Each row is a point on a tangle of strands that fork and nearly touch. The rows are in no order.
Points whose rows are less than 61.4 apart are linked; no others are. Some points are linked to none.
K_695: [  9   1 -18  -5   5  15  10   2  -6  13  15  -3   7 -16  33  37  30   5
  24  13  -4]
K_403: [ -7  -6   6  10  13 -21   2 -23 -36 -15  22 -20   1  -4   1   9  24 -18
   7  -1   2]
K_326: [ 11   0  -3  15   1 -27   5  10  -7 -17  -9  26  24 -17 -19   9   1 -10
   5  -3  -3]
K_502: [-13   6   0 -10   5  -4   1  -1 -11  -3   7  25  -2 -13   7  20  18 -14
   5  -9   8]
K_8: [ -4  18  17   6  12 -34  -2 -17  22 -10 -10   0  -6  -2  -3  10  -6  -2
 -12  16  22]
K_607: [ 17  -6 -17   7  10 -14   7 -39  13  25   9  -5  -4  -1  34  31  20  -7
  14  -9 -38]
K_810: [-33  23  -2  -7 -15  -2 -34  10   1 -10   2  37   4  13   4  -2 -15  -1
  10  -7  13]
K_996: [-20  13   4  -2 -27  21  -9   1  -3   7  -7  10 -12  -2   0 -29 -14   7
  -3  17  20]
K_56: [ -8  12   7   1   3   5 -25   8  -6  -5 -14  37  -2  18 -13 -16 -32  -3
   3  -8   9]
K_600: [-11 -34  -4  22  -7 -21   8 -18 -10  25  12 -12 -17 -12 -20  24  14   6
  13   1 -18]
K_341: [  0  14  -3 -18  -6  12  21 -19  14  10  -5   6  15 -10   0  -2  -6 -15
 -13   1  31]
K_481: [ 18 -34  11  -6  17 -21 -23 -24   0  -8   6 -19   1  13   2   1   2  -3
  -6 -35   7]
K_943: [ -6  34  17   2  12 -12   1   5  23  -5 -18   1  16  14   8   9 -16  -8
  -2  10  10]
K_257: [ -7  14 -27  -4 -17   8  14  12  -8  -8  -3   0   9  20   6  -3  25 -18
  -2  22  -9]
K_722: [  9  -4 -21   3   8   6  12   8  21  12 -12  15  10  -6   1  18   6   1
 -19  -1 -29]
K_21: [  7 -36  -1  -7   9  28 -23  11  -7 -10   5 -17 -11  -5   6 -18  -2  20
 -15  -5  31]
K_523: [  5 -24  12  21   0   4  11 -11 -25   4   4  -7  22  17 -12  17  19  -5
 -14 -17  -4]
K_443: [  1 -24   6  -5   8 -24 -16 -17 -12 -22  17   3   2   4 -14  20   0   0
 -17 -23  27]
K_151: [ 17   3  20   9  30 -16  17   4  -5 -18   5 -31  -4   6 -16   1   7  -6
  -2   2  -3]
K_135: [-20  23   7  -2 -13  20  -2  18   8  10  -2  26 -24  12  10  -1   4   1
  -4 -15 -20]
K_734: [-20   6   5  11   9  30  -5   6  -8  -3  11  19  -3 -17 -18  -4  -9   2
 -28  -3  22]
K_819: [-29  38  15   9  -3  18   3  11   4  18  -3  38 -10  12  16  -6 -27   1
   0   5 -15]
K_606: [  1  -9  35   7  24   1 -17   2  25  -6  -1 -33  -2  -2   1 -18  -4  11
  -7   3  14]
K_964: [ -4 -36 -37  11  -6 -30   4 -26 -14  19   9  -6 -10 -11 -11  33  -8   3
   0   4 -26]
K_692: [-22  -1   0   8  -5  -1 -28  -2  24  16 -22  35  13 -16  13  18   2   8
  -7   4  -1]
K_842: [ 10  18  15 -20 -13  -1   3  15   0   2 -16 -11 -17  -3  -1  -2 -10  12
  25   4  23]
K_613: [-14   2   6   5  12   2  11 -15   5  -1  13  13 -10 -22 -15  14  -7   2
 -43 -12   7]
K_529: [ -5  -3   4  -7  -5  -8 -10  -7  27  21 -25  -2   3 -17   8   7  16   4
  13   2  -4]
K_649: [-18  22  18 -11 -16  19 -10  10  15  -1   9  -6  -6  17   7 -14  -6   2
 -10 -25  -4]
K_473: [  5  -1  -3 -18  -9  11   9   8 -20   6 -11  13 -26  24 -18 -25 -31  20
  -2 -13 -25]
K_883: [  4 -26  16  18   0  -8 -19 -18  10 -21  21  12  -4  19  -1  -7   1   1
 -26 -17  41]
K_524: [ 11   4   7  28  -4  -9  -2  -2  11 -12  -8  15  29  -7 -26 -15 -12  -9
 -16   1  20]
K_756: [-14 -11  -2 -13  13   1 -24  15 -12  -3 -20  -7   0   1 -17 -31 -20   4
  20  21 -14]
K_236: [ -9  -2  18  12   1 -15   6   7  15   1   3 -19   2  13  -8  37  21  17
  -2   7  12]
K_963: [ 16 -28 -10 -16   3   1 -22 -10 -12 -20 -12  -4  -8  -4  -3 -21   2   1
 -20  -2  29]
K_673: [ -7 -15   5   4   0 -44  11 -20  16   9  14 -13  -5   4 -16  24 -27  -7
  -7  -6 -18]
K_905: [-20  -7   0  24  -1   9 -19  -2  11  -5   8  15  22 -15 -26 -11   1  -2
 -13   6  23]
K_457: [  3   3 -28 -26 -22  16  16   1 -21  19  -4  29 -29 -13  13  -8  -4   5
  17   5 -11]
K_468: [ 12 -11 -20   9   2  -6 -12  -3 -10 -11  -8 -47   9  -9  -5  -4  13  16
 -18   1 -16]
K_973: [ -5  25  19 -11   2   5  -9  22   1 -19   4 -11 -24  27  -1 -15 -19  14
  11  12  26]
K_10: [ -1   4 -12  -9 -17  21  13  15   5  18   5   7   4 -15  33   7  12   4
  26  27 -12]
K_869: [ -8 -13 -12  -9  -8 -13 -14 -28   1  -7 -20  12  -2 -10  -4 -10  11 -11
 -28  14  21]
K_348: [ -5   1  -5  -5  23 -23  21 -13 -18 -10  22   1  -7 -17  -9  25  12 -15
  -1   5   7]
K_302: [  8  -9 -27   8  -3  -9   3   0  14   8 -20 -26   9   0 -10   8  22  10
 -16   6 -29]
K_986: [ -7  -1  -1  -7   4  -1  -4   2 -14  -7   5  29 -16  31 -29 -32 -42  24
   8   4  -1]
K_712: [-13  10  16  -5 -23   3   3  22 -15   3   4 -15  -5   0  -3 -18  -7  16
  38   8  -7]
K_188: [ 31   8 -35  -3  -2  19   1  10   3   7  18  12   3 -14  27   9   3   1
  33 -12 -41]
K_92: [  3  29  26  25  -1   6 -17  18  18 -16   9 -13  -3  31   7 -25 -17   4
  -3  15  28]
K_822: [ 11  -8  15   8   8   5  -9   0 -25   0 -23  -7  28  25   5   2   6 -13
  -1 -18 -20]
K_496: [ -4  14   7  22 -16  -1   7  23  24  -3   0   2  15   5  -9  18  17  10
  -1   8  14]
K_530: [ -1  11  23   9 -24  21 -13  14  15 -14  15 -13   0  23  21 -29 -19  14
 -13 -11  21]
K_950: [ -2  -9   6   5   0  -8 -23  -3 -24 -19   9 -20  -4  -3   2 -21  31 -13
  20  -8  -1]
K_201: [  2 -10   7 -25  13   5  -1  -3 -34 -16  -3  -7 -11  10  20 -39 -44   2
  -4  14   5]
K_624: [  0  16   0  14  -4  12  11   9   2   6 -15  18  25  -9 -18 -22 -35  -7
   4  20  14]
K_365: [ -3  -8  26  15   5 -35   4 -23  20  -2  -4 -19  11  -2  -8   4 -20   3
 -24   7   0]
K_844: [-17 -10  14  -3  24   3 -37  10  -1 -17 -10 -14   1  -2   4 -24 -10   2
  -4  14   3]
K_767: [  4  26  24  -6   9   0  24  -1  11   6 -17 -13  -1  20  12  10   5 -13
  -8   2   3]
K_312: [ -5  20  10  -8  -2  19  21   1   6  11  -3   1  21  -6  -5 -18 -28 -16
   4  -3   2]
K_896: [ 11 -20   1   1   8 -12  16 -24  39  34  14   2  -7  -5  17  24  18  -3
  15   5 -27]
K_133: [  1   1 -11  -5 -11  14  -8   5 -25  18 -23   9  15  10  11   7   5  -5
  17 -25 -32]
K_395: [ 10   8 -35   0   9  -1  20  -8  -9  -1   3 -10   9   6   0   5  28 -23
  11   8 -13]
K_379: [ 24   0 -12 -12 -10  16  12   5 -23  -6 -11 -23  -6  -6  -7 -27 -13   1
  -8  -5  -6]
K_469: [  2  10 -10   3  11 -29   4 -19  46   7  -1  19  -6 -17  -6  14  -9   1
  -8  23  24]
K_110: [  7   2 -30 -12   1  20   1  17  -5  13  -4  25   6  -1  15  14  -2  -1
  11 -14 -39]
K_350: [ 22  -1  -9  -9 -12  28  12  29  19   6  22  32  -1   0  18   5  -3  10
  35  22 -14]
K_901: [ 20  -2  21   8  25   7   8   5 -22 -19   7 -37 -12  18  17 -13  12  -5
  -9  -5  -6]
K_694: [ 15   4 -17  -7  11  -2  -3   0  34   3  -3  39 -14 -14  14  16   1   2
   1  22  15]
K_553: [ 10  -1  16 -12   1   1 -14 -10  11 -10  -3 -13   2  16   9 -14  -2  -8
 -19 -34   2]
K_108: [ -8 -25 -26  -6  -4 -31  -7 -30  -6   1  -7   9  -5 -10  -6  18   9  -3
 -25   2  -8]
K_126: [-16  23   1  -8 -20   4  27  19  -2   7  13  11  -1  -3  17 -10 -11   1
  32  22 -13]
K_783: [  3  13 -14 -14  11  14  11  12 -13   3  20  -3   1 -12   3  35  19  -2
  23 -21   4]
K_532: [  7   9 -23 -11   1 -20  -7  16   3 -10   0   1  20 -31  -9   7  -3  -2
  27 -12  -9]
K_780: [ 10  -5  13  -4  14  16   4   6 -26 -10 -11  -8 -14  -5   4 -41 -25  -5
 -16   4 -12]
K_729: [  1  10 -22 -24 -17   7  -1   2  17   7  -4  39 -25 -10  13  -6   2  -4
  14   7  13]
K_508: [ 11  11 -19   3  21 -14  35 -22  -9   6  14 -15  -5 -22   7  15  16 -17
   5  10 -13]
K_937: [  1   1   7  13   2 -38  23   1  25  -1  19  -9  -2  13 -14  39  -1   4
  -4  -5 -13]
K_601: [  0  15   9  -2 -13  20  18  11  -9  -1 -13  -8  15  35   8   0   4 -11
  -7  11   4]
K_466: [  9  -6 -14 -21 -18  19   4   4 -23  18 -20   0 -27  -2 -11 -21  -8  14
  11  -8 -13]
K_706: [-11 -13   6  -2  -6  36  -6  24 -25  -9  13 -17  -2   7  -2 -15   2  13
  -7   6  13]
K_27: [  7 -18  11  14  10   4  -7  -8 -11  -3  -1 -41  -4   7  10 -12  19   7
 -23  -9 -20]
K_789: [  5   8 -18  -5  -5 -17 -18  -4 -27 -14   7 -11   9 -27  -3  -2  16 -10
  29 -19  -3]
K_636: [  8 -22  13   6  33 -17  -7   4  13 -26  20 -40   4   7 -12  -4  -1   6
 -12   2   9]
K_408: [ -1 -23  -2   5  -2  -9   7 -23  15  34  -9 -11 -12 -10  -4  19  30   5
  11   1 -10]
K_319: [-12   1  -2 -17  -8  26  -8  18 -15   3   7 -16   8   2  -5  15   8  11
  11 -14  11]
K_42: [  8 -16   6  18 -20  17  17  -1 -10  10  -7  13  14  -7 -20  -4  18  -9
 -12 -14   5]
K_152: [ -1  -1   1  22 -28   4  16   8  20  10   0  23  20 -15  -6   4  21  -6
   9   2  11]

A fork is a point with three links, a tip a point with one. Leave the first point through the second and follow the links. Name the first fork or tip that comes.
K_756, K_844 | K_110
K_523, K_42 | K_8
K_110, K_722 | K_756

A fork is a point with three links. Follow the links from the first point to the second and name the forks in between, in order.
K_986, K_529 | K_466 K_8 K_348 K_783 K_408
K_21, K_135 | K_783 K_10 K_649
K_188, K_502 | K_110 K_8 K_348
K_783, K_457 | K_348 K_8
K_532, K_481 | K_348 K_783 K_10 K_649
